The views of a scene show one set of named points, each view turned or mirrored, and shifted as a whole, with a little noise and some points left out.

Scene 1
View 1
Pip: [ 14   1  -2  -3  -4  -4   1  -4   5  -2  -1  -8  12  -7  10   1  -7  -8
   0  -6  -8   2   0   0  -8   5  -2   9 -11  11   3  -1  -3  13  -7   5
  -3  -7 -15]
paduk: [ 13   4   9   3  -1   7  15  -1   4  -7  -7 -11   2  -7   7  -9  -2  -3
   7   3   2  11   8  -6 -10  -6   7   1 -26   5  -4   6   0  14 -11   0
   5   1  -3]
Morun: [ 15   1  -3  -4  -4  -6   0  -5   8  -2   1  -6  14  -8  11   4  -8 -10
  -2  -7 -10   4  -3   3  -9   8  -3  10  -8  10   4  -2  -1  14  -5   7
  -6  -8 -18]
Bisu: [  5   1   4  -4   0  -1  -4  -4 -10   2  -3   1 -20   6  11  -1  -2   6
   1   1  -3  -1   9   5   8   2   0  -4  -5  -6   2  10   0  10 -18   5
   8  -5   5]
Darul: [  3  -4 -19 -13  -3 -10 -13   4 -27  13 -12   1   9  19   8  -6 -18  -3
  -1  -4  -7 -30   2  -7   4   6   8   9   5  27   6  -8 -30  -6 -15  12
   8 -14  12]
Nonuf: [ 15   4  10   2  -2   2   7  -7  12  -7   2  -7  -6 -11  11   1   0  -3
   2  -1  -3  16   4   7  -5   2  -4   1 -17  -7   0   8  11  20  -9   1
  -1  -1 -14]
vofo: [ 11   0  -3  -5  -3  -3  -1  -2  -2   1  -3  -4   5   0  10  -1  -8  -6
   0  -4  -8  -3   2   0  -4   4   1   6  -8  10   2   0  -6   9 -10   7
   0  -7  -6]
Migi: [  5   0  -7  -7  -2  -1   0   3 -19   5 -13  -4   1  11   6 -10 -10   1
   5   0  -1 -14   8  -9  -1  -2  11   3 -11  18   1  -1 -19   1 -18   6
  10  -7  13]
vago: [ 10   3   4  -1  -2   4   8   0  -6  -2  -8  -8  -2   0   7  -8  -5   0
   5   1   1   1   8  -4  -5  -4   7   1 -19   8  -2   5  -4  10 -14   3
   8  -2   3]
valal: [ 16   2  -1  -2  -4   0  12   0   7  -5  -8 -14  26  -9   7  -6 -11 -14
   4  -5  -4   3  -1  -8 -17   1   5  12 -21  22  -1  -6 -10  12  -6   4
  -3  -5 -14]
Vupan: [  6  -2 -11 -10  -1  -9 -13  -1 -15   9  -3   2  -1  10  11   2 -11  -2
  -2  -4 -10 -16   1   2   6   9   0   6   5  12   6  -2 -15   2 -14  10
   3 -12   2]
nezu: [ 14   4  10   2  -1   1   6  -7  10  -6   2  -6  -7 -10  10   2   0  -2
   2  -1  -4  14   4   6  -4   1  -3   0 -17  -7  -1   9  11  19 -10   2
  -1  -1 -12]
tepak: [ 12   0  -8  -7  -4  -8  -5  -3  -1   3  -2  -4  12  -2   9   2 -11  -9
  -2  -5 -10  -5  -3   0  -6   8  -2  11  -4  15   4  -4  -9   8  -7   8
  -3 -10 -11]
Petu: [ 16   6  16   5  -2  10  23  -3  12 -12  -7 -16   4 -13   7 -10   1  -4
   8   3   3  18   9  -5 -15  -8   6   0 -34   2  -6   8   6  19 -10  -2
   4   3  -8]
nem: [ 10   3  10   1  -1   5  10  -3   0  -5  -6  -7  -9  -3   8  -6  -1   1
   6   3   1   9   9  -1  -4  -4   6  -3 -20  -2  -3   8   2  15 -14   1
   7   0   1]
nulo: [ 14   4  13   2  -1   1   4  -9  13  -7   6  -4 -16 -11  12   4   3   0
   1  -1  -5  19   5  12   0   3  -7  -3 -14 -16   0  13  16  22 -11   2
  -2   0 -14]
Koga: [ 25   3  -1   0  -7  -5  14  -5  27 -10   1 -18  45 -23   9   3 -12 -26
   1 -10 -11  13 -11  -4 -27   7  -2  23 -21  25   2 -10  -2  18   6   5
 -16  -6 -39]
gega: [  5  -2 -12 -10  -2  -7  -9   1 -17   8  -8   0   5  11   9  -4 -13  -3
   0  -4  -6 -18   2  -4   2   5   4   6   0  18   5  -4 -19   1 -14   9
   5 -11   5]
kuf: [  2  -1  -3  -7   0   0  -3   2 -22   7 -11   0 -14  14   7  -8  -7   7
   4   2   0 -13  12  -5   6  -2   9  -4  -8   7   0   4 -14   1 -21   5
  14  -6  18]
Difar: [ 11  -1  -9  -8  -3 -10 -11  -5  -3   5   2   0   7   2  12   5 -11  -7
  -3  -7 -12  -9  -3   4   1  11  -3   9   3  11   6  -3  -9   7  -9  10
  -4 -12 -10]
View 2
nezu: [ -2 -20  -1  -9   3 -14  15  -5   9   1  12  -4  -4  -1   2  -1  -1 -10
  -7  -3   4   0 -23   4  17   0  -8  -4   0  -4   1  -9   8   0  -7 -11
 -12 -11  -2]
vofo: [  1  -7  -2  -4   4 -16   4 -13   5   3   3  -1   0  -5   8   3   9  -5
  -7   2   4  -4  -3  -4   8   0  -9  -4  -4   1 -18  -1   9   7   0  -1
   1  -2   2]
Petu: [ -4  -9 -14 -14   4 -22  15   4  15   4  15   4  -4  17  17  -3 -10  -5
 -21  -8  -3   8 -25   4   9  13  -9   2  -1  -5   3 -18   5  -1  -4  -8
 -17  -8   7]
kuf: [  5 -20  -3  11   1 -28 -11   4  13   6   4   3  12   6  12  -6   5  -4
  -3   2   6 -16  16  -2   8  -1  -5   6   0  10 -20  13   7   2  17   0
   8 -10 -13]
gega: [  6  -6  -1   6   4 -20  -7 -14   4   5  -3   2   7  -7  12   2  15  -2
  -3   5   6 -13  16  -8   3  -2  -8  -1  -3   8 -30  11   8  10   8   5
  11   0  -3]
Pip: [  0  -2  -3  -8   6 -13  11 -17   2   2   3  -1  -4  -5   8   4   7  -4
 -10   0   4   0 -11  -4   9   2  -9  -6  -4  -2 -14  -7   9   8  -6  -3
  -2   0   8]
Koga: [ -5  24  -9 -28  11  -4  26 -32  -6   2   0   2 -16  -7  14  14   7   0
 -24  -3  -2  18 -29  -8   0  12 -13 -13  -9 -11 -16 -24  11  15 -24   1
 -11  13  32]
paduk: [ -2  -8 -10  -9   4 -22   9  -1  12   4  10   3  -1  11  16  -2  -2  -3
 -16  -5   0   2 -13   0   8   9  -8   2  -2  -2  -6  -9   6   3  -1  -4
  -7  -6   5]
valal: [ -1  11 -12 -12   8 -18   9 -13   5   5   2   6  -2   5  21   5   4   0
 -20  -3  -2   5  -7  -6   0  12 -10  -2  -6  -1 -20 -10   8   9  -4   5
  -3   5  16]
Vupan: [  5 -12   4   5   4 -16  -5 -16   2   3  -3  -3   6 -12   5   3  16  -4
   1   6  10 -14  14  -7   8  -7  -8  -3  -3   6 -28  12   9   9   6   1
  10  -2  -5]
Darul: [  8  -2  -1  11   4 -24 -15 -15   2   7  -9   4  11  -8  15   3  20   1
  -2   7   7 -18  31 -12  -1  -2  -8   0  -6  13 -41  19   8  13  15  12
  20   3  -3]
tepak: [  2  -1  -1  -6   6 -13   6 -21   0   2  -1  -2  -2 -10   7   5  12  -4
  -6   3   5  -4  -2  -6   6  -1  -9  -6  -5   0 -22  -1  10  10  -4   0
   3   2   7]
Morun: [  0  -2  -2 -10   6 -10  13 -21  -1   2   2  -3  -6  -9   5   6   9  -6
  -9   1   5   2 -13  -4   9   0  -9  -8  -4  -3 -15  -7  11   9 -10  -3
  -3   1   9]
Migi: [  4  -8  -6   6   4 -28  -9  -2  10   7   0   5   9   6  19  -3   8  -1
  -7   1   2 -10  16  -5   3   4  -7   4  -2   9 -25   9   6   6  14   6
   8  -5  -3]
Bisu: [  3 -29   3   5   1 -21   1   0  11   3   9  -4   6  -2   2  -5   3  -9
   1   1   8 -13  -1   3  16  -6  -6   1   1   4  -8   7   7   0   7  -9
   0 -14 -14]
Difar: [  3  -7   4  -2   4 -11   3 -23  -2   2  -2  -3   1 -15   2   6  16  -6
  -1   6   9  -8   2  -6   9  -5  -9  -8  -4   2 -24   5  10  11  -3   0
   5   1   1]
View 3
Vupan: [  0 -20   1 -16   4  -2   5   0  12  -3   3  -3  -2  -6   3 -11   9   7
 -17  -8  -3   8   1  -7   9  -7   7  -2   2  11 -14  15   0  -2   5  -4
   6  -2  23]
Difar: [ -9 -12   2 -11   0  -5   2   0  13  -5   1   2  -7  -2  -2 -13  10   2
 -19   1  -3   3   1  -3   2 -11   8  -5  -6   6  -7  15   4  -1   0  -7
  -1  -6  20]
gega: [  5 -18  -3 -16   5  -5   6   1  14   1   2   2  -2  -3  -2  -8   5   9
 -17 -10  -4  10   3  -9   8  -7   4   0   8  13 -14  17  -1  -1   3  -9
  11  -3  23]
Bisu: [  1  -7   5 -21  11  -3   1   5  -8  -2   5 -16  -7 -11   3  -3  -1   2
   1 -19   7  -1  -3   1   9   4   5  -2   2  14   1   4   3   1  12   6
  -4  -4  17]
valal: [ -2   8  -7   2   5 -20   1   4  13   0  -1  18 -12  13 -25  -1 -10   4
 -17  -1   1   1   8   5   0  -5  -1  -5   4   8   5  18  11   5  -8 -23
   5 -12  10]
vofo: [ -5  -3   1  -9   4  -9   1   2   7  -3   2   1 -10   1  -9  -7   0   3
 -12  -4   2   1   2   2   3  -5   5  -4  -2   8   0  12   6   2   0  -9
  -1  -8  16]
paduk: [ -1  12  -2  -5  11 -18  -1   8  -4   0   2   3 -15   6 -19   2 -14   1
  -4 -11   9  -5   4   9   2   3  -1  -4   5  10  12   8  11   6   1 -12
  -2 -12   8]
Koga: [-25  19  -4  14  -5 -23  -4   2  19  -9  -3  27 -21  20 -33  -8  -3  -6
 -26  24   1  -8   9  12 -12 -16   3  -9 -17  -4  17  18  21   6 -21 -28
 -10 -19   7]
Migi: [ 13 -12  -5 -15   9 -10   6   4   7   4   2   2  -3   0  -9  -2  -6  12
  -9 -20   0   8   5  -5  10   2   0   1  16  17  -9  16   0   1   7 -11
  14  -3  18]
Morun: [-16   3   1  -3   1 -11  -1   2   9  -7   1   5 -13   3 -13  -9   2  -2
 -17   6   1  -3   1   5  -2  -9   6  -6 -11   3   5  12  11   2  -5 -11
  -7 -10  14]
kuf: [ 14 -14  -2 -22  12  -6   6   5  -2   3   4  -9  -2  -7  -1   0  -5  10
  -3 -27   3   7   1  -5  13   6   1   1  17  19  -9  12  -3   0  13  -2
  12  -1  19]
Nonuf: [-12  14   7  -8   8 -12  -5   5  -9  -6   3  -7 -17  -1 -11  -1  -6  -6
  -1  -5  12 -11  -3  12  -1   2   4  -6 -10   6  16   2  13   5   3  -1
 -14 -12   8]
Darul: [ 12 -30  -7 -17   4  -4   9  -1  22   3   0   6   4  -3  -1 -10   7  15
 -23 -13  -9  17   7 -15  12  -8   4   1  15  16 -24  25  -6  -3   3 -13
  20   2  26]
Pip: [-11   3   1  -4   3 -12   0   3   8  -5   2   5 -12   4 -13  -6  -1  -1
 -14   2   2  -2   2   4  -1  -7   4  -5  -6   5   5  12   9   2  -4 -11
  -5 -10  14]
nulo: [-16  13  10 -11   8  -7  -6   6 -16  -9   6 -15 -17  -6  -5  -3  -4 -10
   4  -5  14 -14  -6  13  -2   3   6  -7 -14   5  18  -4  13   5   6   7
 -20 -11   9]
nem: [  0   8   2 -11  13 -12  -2   7 -11  -1   4  -8 -13  -1 -12   3 -12   0
   2 -16  11  -5   0   8   4   7   1  -3   3  13  11   4   8   6   7  -2
  -5 -10  10]
tepak: [ -8  -6   0  -8   1  -9   2   1  13  -4   1   6  -9   2  -9 -10   5   2
 -19   2  -2   2   4   0   1 -10   6  -4  -5   6  -4  16   7   0  -4 -11
   0  -8  17]
vago: [  5   3  -2 -11  11 -13   2   6  -4   1   2  -1 -11   2 -14   1 -11   3
  -4 -16   7  -1   3   4   5   4  -1  -2   8  14   5   9   7   4   5  -8
   2  -9  12]
View 4
vago: [  3  -1  -5  -6   4   8   0 -12 -16   3   5  -4 -13   0  -4   1  -3  -2
   5  -4  -1   5   5  -4   9   7  -1   5   3   8  -1  -3  -3   9   8  -7
  -2   1  16]
valal: [  4   8 -13   7  -5  10  -4  -6  -5  -2   0 -12 -11  11  -1   2   4   6
  -6  -5   2   4  -6  -3  -3  -5  -2  16  -4  15  10 -11  -5  -2   3  -1
   5 -13   3]
Darul: [ 21  15  -3  -4 -12  -6   4 -13  -8   0  22 -11 -10   6  -8   7 -10   2
 -43  19   7  18 -17  -1   6  26  11  -1  -7  -1 -15  -5 -14  -1  10   9
  -3  15  14]
Petu: [ -7  -7  -9  -2   9  18  -4  -9 -17   3  -6  -2 -13   2  -2  -1   4   0
  27 -19  -4  -4  15  -5   5 -10  -7  13   6  16   9  -7   2  10   5 -14
   1 -13  12]
paduk: [ -2  -2  -8  -2   4  12  -2  -9 -14   2   0  -4 -12   2  -4   0   2  -1
  11  -9  -3   1   7  -4   6  -3  -4  11   3  12   4  -5  -1   7   7  -8
   0  -7  11]
Migi: [ 13   7  -4  -8  -2  -1   0 -16 -15   0  14  -7 -15   4  -5   3  -3   2
 -17   5   6  12  -5  -2   9  17   5  -3  -4   6  -9  -5  -9   6   7  -2
  -2  11  21]
Nonuf: [ -9  -9  -4   2   7  18   3  -5 -12   7  -1  -1  -3  -6  -8  -2  -8 -12
  18  -6 -13  -5  13  -5   7  -5  -7  17  14   2   1   7   3   9  13  -6
  -6  -9   2]
Difar: [  4   5  -4   6  -7   9   6  -4  -3   4  12  -9   0   1 -11   2 -14 -10
 -21  12  -7   4  -7  -2   3   9   3  14   6  -5  -7   6  -6   0  14   9
  -6  -1  -3]
nulo: [-13 -14  -2   0  11  20   5  -5 -13  10   1   2   0 -11 -11  -4 -13 -17
  23  -5 -17  -7  18  -5  11  -3  -8  16  18  -3  -2  14   6  12  16  -7
 -10  -7   1]
vofo: [ 3  3 -7  2 -3 10  3 -7 -8  3  8 -7 -4  1 -8  1 -7 -6 -9  4 -6  3 -1 -3
  4  6  0 11  4  2 -2  2 -4  3 11  2 -4 -2  3]
nezu: [ -9 -10  -5   1   7  18   3  -7 -12   8   0  -1  -3  -6  -9  -2  -9 -12
  17  -5 -13  -4  13  -4   8  -3  -7  15  14   1   1   7   4   9  13  -6
  -6  -7   2]
gega: [ 13   8  -4  -2  -7   1   4 -10  -8   3  15  -9  -8   3  -8   5  -9  -3
 -27  12   1  11 -10  -2   7  17   6   3  -1   0 -10   0 -10   2  12   6
  -5   9  10]
nem: [ -2  -6  -3  -7   8  11   0 -12 -19   6   2   0 -11  -3  -5   0  -4  -6
  14  -7  -5   1  12  -5  12   2  -4   6   8   6  -2   1   0  11  10 -10
  -4   0  15]
Koga: [ -7   8 -19  25 -10  23  -2   8   9  -2  -9 -17  -1  13  -1  -2   4   2
  -2  -8  -9  -7  -6  -4 -16 -23  -8  37   2  14  21 -10  -2  -9   4   6
   7 -35 -23]

In a view up to two points have been moved. Name them for each view, in the order of its rows, or write none.
view 1: paduk, valal
view 2: none
view 3: none
view 4: none

Scene 2
View 1
komeb: [ -4   3  -8  -8  10  -1   5   9  10  12  11   6  -3  -9  -3   4  -8  10
  -2   4  -2 -10  -6   6  -7   7 -11  -5   2  -1   3   6   8  -4  11   7
   3 -12  -3]
Pugu: [  4   4 -11   3 -11  -5   7  -1 -14  -7   2   2  21  -2 -10  16   1   6
   3  -5  13   9  -8  -3 -12   0   3   9  22  11  14  -6  17   5   2 -16
  -2   3   8]
ture: [-1  3 -8 -5  4 -2  6  6  3 10 10  7  2 -6 -4  6 -6  9 -1  3  3 -3 -6  6
 -8  4 -7 -3  5  1  8  2  9 -1  9 -1  1 -8  0]
nolu: [ -3   4 -11  -7   8  -1   5  11   8   3   9   0   4 -10  -4   8  -5  11
   0   3  -1 -12  -9   1  -8   7 -11   1   9   1   0   7  11  -3   8   6
   4  -9  -1]
Safu: [ 0  3 -5 -4  2 -4  7  2  0 11 10 10  1 -3 -3  5 -6  7 -2  3  4  2 -5  7
 -7  3 -5 -5  4  2 11 -2  9 -1  9 -5 -2 -7  1]
naner: [  8   1   3   4 -10 -11  10  -9 -14   6   6  14   2   6  -1   6  -1   0
  -1   2  11  18  -2   9  -8  -3   2  -6   5   6  21 -15  10   3   7 -23
 -14  -1   5]
Vita: [ -5   5 -11  -8   9   1   4  11   9  13  12   6   2 -10  -6   6  -9  13
  -2   3  -1 -10  -7   5  -8   7 -10  -3   6  -1   4   7   9  -3  10   7
   7 -11  -2]
Vil: [  7   1  -1   2  -8  -9   9  -5 -11  -1   5   9   6   3  -2   7  -1   1
   0   1   9  12  -4   5  -9  -1   0  -2   9   7  16 -10  12   2   6 -18
 -10  -1   5]
gos: [  0   3 -11  -6   6  -3   6  10   5  -8   7  -4   7  -9  -3   9  -2   8
   3   2  -2 -14  -8  -3  -9   8 -12   4  13   3  -3   5  14  -2   7   3
   1  -8   0]
zukob: [ 1  2 -5 -3  1 -5  8  2 -1  5  8  7  2 -3 -3  6 -4  6 -1  3  4  1 -5  5
 -7  2 -6 -3  6  3  9 -2 10 -1  8 -7 -4 -7  1]
Nub: [ -8   7 -23  -6   6   6   2  15   5  -1   6  -6  22 -16 -13  17  -5  17
   3  -5   3 -16 -13  -6 -13   7  -7  12  23   5   0  12  16   1   4  11
  16  -5   3]
nozu: [  3   2 -12  -3  -1  -4   8   6  -4 -16   3  -7  15  -6  -5  13   2   6
   4  -1   3  -7  -9  -6 -10   4  -7  10  21   8  -1   0  17   2   3  -6
  -2  -3   4]
kag: [  7   2  -1   6 -15  -9   9 -10 -19   4   4  13  11   5  -6  10   0   1
   0  -2  16  22  -3   6 -10  -5   6  -1  12   9  25 -15  13   5   5 -25
 -11   2   8]
Pige: [  1   3  -9   0  -4  -4   6   2  -6   1   5   5  12  -3  -7  12  -3   7
   1  -1   8   3  -7   1 -10   2  -1   3  14   7  12  -3  14   2   6  -9
  -1  -2   4]
View 2
Vita: [ -3   6   1   1  -6   4   2  12 -11 -11 -17 -13  -6 -13   5  -3   3  -8
  19  13   2  16  -7  -6  13   8   7  -7   2 -11  -7   5   0   5  -3  -6
 -10  -4   3]
Safu: [ -7   5  -7  -2   1   6   3   6  -1  -4  -9  -4  -9 -18  -2  -2  10   2
   7  11   3   6   4  -6  13   1   3  -5   5  -8   0   4   2   6   0  -1
  -1   3  -2]
naner: [-14   5 -17  -3   8   6   4   0   7   4   1   4 -12 -23  -9   1  17  13
  -7   8   2  -5  18  -5  12  -8  -2  -1   7  -8   9   4   6   8   1   8
   8  12  -8]
gos: [ -6  10  -1  -5  -3   4   5   8 -15 -12 -13  -8   0  -4   5  -7  -6  -4
  10   8   6   3  -9  -1   8   9   0  -2  -6 -12 -10   5  -5  11  -4   3
  -5  -5   7]
nozu: [-11  10  -7  -6   2   0   8   5 -15 -11  -7  -5  -1   2   4  -5  -9   2
   0   4   5  -6  -2   4   3   5  -3   4 -13 -15  -6  10  -3  16  -7  13
  -3  -1   8]
Pugu: [-16   5 -12   0   7  -1   7   3 -10  -5   3  -3  -8  -5   1   3   2   9
  -5   5  -4  -8  14   5   0  -3  -2   6 -12 -16   5  16   6  16 -10  16
  -2   9   2]
Pige: [-12   4  -9   2   3   2   5   6  -7  -5  -3  -4  -9 -12   1   2   6   5
   2   8  -2   1   9   0   6  -1   2   0  -4 -13   2  12   5  11  -6   8
  -3   6   0]
Nub: [ -6   6   3   5  -5  -3   5  13 -24 -18 -10 -17  -3   4  14   0 -10  -9
  17  10  -4   9  -6   5   0  11   5   1 -16 -18  -9  18   1  13 -14   5
 -17  -6  11]
komeb: [ -2   7   0  -1  -6   6   2  11  -8 -10 -17 -11  -6 -15   3  -5   4  -8
  18  12   5  15  -8  -8  14   8   5  -9   6  -9  -8   2  -2   4   0  -7
  -7  -5   2]
kag: [-17   3 -18   0   9   2   5   0   4   4   6   3 -13 -20  -6   5  16  15
  -9   7  -3  -8  23  -1   7 -10  -2   2   1 -11  12  11   9  11  -4  12
   5  15  -7]
ture: [ -5   6  -3   0  -2   5   3   9  -6  -7 -12  -8  -7 -15   1  -3   6  -3
  11  12   3  10  -1  -6  12   4   4  -5   3 -10  -3   6   1   6  -2  -2
  -5  -1   1]
zukob: [ -8   6  -7  -2   0   5   4   6  -4  -5  -9  -5  -7 -16  -2  -3   7   1
   6  10   4   5   3  -5  12   1   2  -4   3  -9  -1   4   1   8   0   1
   0   2  -1]
Vil: [-13   6 -14  -4   6   5   5   2   1   0  -1   2  -9 -17  -5  -1  10  11
  -5   6   3  -5  13  -3  10  -4  -2   0   2 -10   5   6   4  10  -1   8
   5   9  -3]
View 3
zukob: [ -3  -6  -7   2  -4   5   2   5  -2   8   2  -7  -8  -4  -4   4  -3   0
  -5   0  -5   4   2   0  -1   3 -13   0   3   0   4  -5   1  -2  -1  -5
  -4   2  -8]
komeb: [-12  -7  -6   4  -9  11   8   2 -11  11   4  -9 -12 -12  -4   7  -6  -3
  -3   2  -9   1   1   6   1  -4 -15  -4   9  -3   2   6  -3 -10   4  -3
  -6 -12   5]
naner: [  5  -2 -10   0   7  -6  -7  11  10   6   2  -8  -9   2  -3   4   0   9
 -11   0   1   3   5  -9  -3  14 -15   7  -3  -1   6 -21   9  11  -5 -11
  -5  14 -20]
ture: [ -6  -6  -6   5  -7   8   6   2  -7   7   4  -8 -10  -9  -3   5  -3   0
  -2   2  -7   2   1   2   1   1 -13  -1   5   0   3  -1  -1  -4   2  -5
  -5  -5  -3]
nolu: [ -4  -9  -1   5 -15  15   9  -1 -11   9   2  -3  -6  -9  -5   2  -4  -7
   1   0 -11   6   1   6   1  -4 -10  -6   5   5   3   7  -6 -10   3   0
  -2  -4  -2]
Vil: [  5  -4  -7   0   1   0  -4   8   7   7   2  -6  -6   2  -3   1   0   4
  -7  -2  -3   5   5  -6  -3  10 -13   3  -1   3   6 -15   5   6  -5  -8
  -2  14 -19]
gos: [ -1 -11  -2   2 -17  16   7   0  -8  12   1   0  -2  -7  -6   0  -5 -10
  -1  -2 -11   8   1   6  -2  -5 -10  -7   5   6   4   8  -7 -11   1   2
   2   0  -5]
nozu: [ 10 -11   0   2 -18  15   6  -2  -4   8   0   3   4  -2  -7  -5  -1  -9
   1  -3 -11  12   2   2  -4  -1  -5  -6  -1  12   5   3  -7  -5  -3   3
   5  13 -16]
Pugu: [ 17  -5   1   6  -8   7   2  -1   1  -3   0  -1   0   1  -4  -6   4   1
   3  -2  -7   8   1  -6   0  10  -2   1  -7  15   4 -10  -3   8  -4  -3
   1  19 -27]
Pige: [  7  -4  -3   6  -5   7   3   1  -2   0   2  -6  -6  -3  -3  -1   1   2
   1   0  -6   5   1  -3   1   8  -7   1  -1   8   4  -8  -1   4  -1  -5
  -3   8 -16]
kag: [ 11  -1  -7   3   6  -5  -6   7  10  -1   3  -7  -7   4  -2  -1   3  11
  -5   0   0   3   4 -12  -1  17  -9   8  -6   6   5 -23   7  15  -6 -11
  -5  19 -27]
View 4
naner: [ 17 -10  -5  -2   1 -15   4  -5  13   3   1   7  12  12  22  -3  -1   3
  -2 -10  10  -1  -8 -12   5  -5  -5   1  -1   3  13  -1  -5   0   7   4
  -8  15   8]
gos: [-15   6  -1   9  -1 -10  -4   5   1  -4   9   6   8   0  -7 -12  -7   9
   3   4   5   3   2 -11  -4  -1   3   9   2  -8 -19   5   1   9 -11   3
  -3  -8  -9]
komeb: [ -1   0  -5   7   0  -4  -2   5   1 -11   4   9   6  -2  -8 -13   1  12
   5  -4  -4   1  -5  -7  -4  -7   2  11 -10  -3 -12  11  -4   9 -17   1
   5 -14 -14]
Vita: [ -4   1  -4   7  -3  -3  -2   7   1 -11   6   9   6   2 -10 -16  -2  12
   8  -4  -4   3  -3  -8  -3 -10   2  10  -8  -5 -10   9  -3  10 -19   2
   4 -14 -14]
kag: [ 14 -10  -3  -2  -5 -16   4  -3  13   6   6   6  12  20  23  -7  -6   1
   2 -10  12   0  -6 -14   8  -9  -6  -3   4   0  17  -5  -3   2   9   7
 -12  18  12]
Nub: [-26   8   0  10 -15  -6  -5  13  -1  -3  19   6   5  12 -17 -24 -15   7
  14   2   2   7   7 -12   0 -11   3   7   6 -17 -16   2   6  16 -19   5
  -5 -13 -11]
Pugu: [ -8  -2   0   3 -11 -16   0   4   9   8  15   4  10  19  10 -14 -14   0
   5  -3  15   3   2 -16   6  -7  -2  -1  12  -9   4  -7   3   7   4   8
 -15  11   7]
zukob: [  2  -2  -4   5  -1  -9   0   2   5  -4   4   8   8   4   2 -10  -2   8
   3  -5   2   1  -4 -10   0  -6  -1   6  -4  -2  -4   5  -3   6  -7   3
  -2  -3  -5]
nozu: [-19   6   1   9  -4 -16  -3   5   4   4  14   4  11   6  -1 -12 -13   4
   2   5  13   4   5 -14  -1   0   2   5  11 -11 -16  -1   4   7  -3   5
 -10   2  -1]
Safu: [  7  -4  -5   4   0  -8   0   1   6  -6   3   8   8   5   4 -10   0   9
   4  -7   1   0  -6  -8   0  -8  -1   7  -7  -1  -1   6  -4   6  -8   2
   0  -2  -5]
ture: [  1  -2  -4   6  -2  -6  -1   4   4  -7   5   9   7   4  -2 -12  -2   9
   5  -5   0   1  -4  -9  -1  -8   0   8  -6  -3  -5   6  -3   8 -11   2
   1  -6  -8]
nolu: [-10   4  -3   8  -2  -6  -3   7   1  -7   8   8   7   0  -9 -15  -4  10
   5   0   0   3  -1  -8  -3  -6   2  10  -3  -6 -15   7  -1  10 -15   2
   1 -12 -12]

In a view up to two points have been moved. Name them for each view, in the order of its rows, or write none.
view 1: Pige
view 2: Safu
view 3: nolu
view 4: zukob
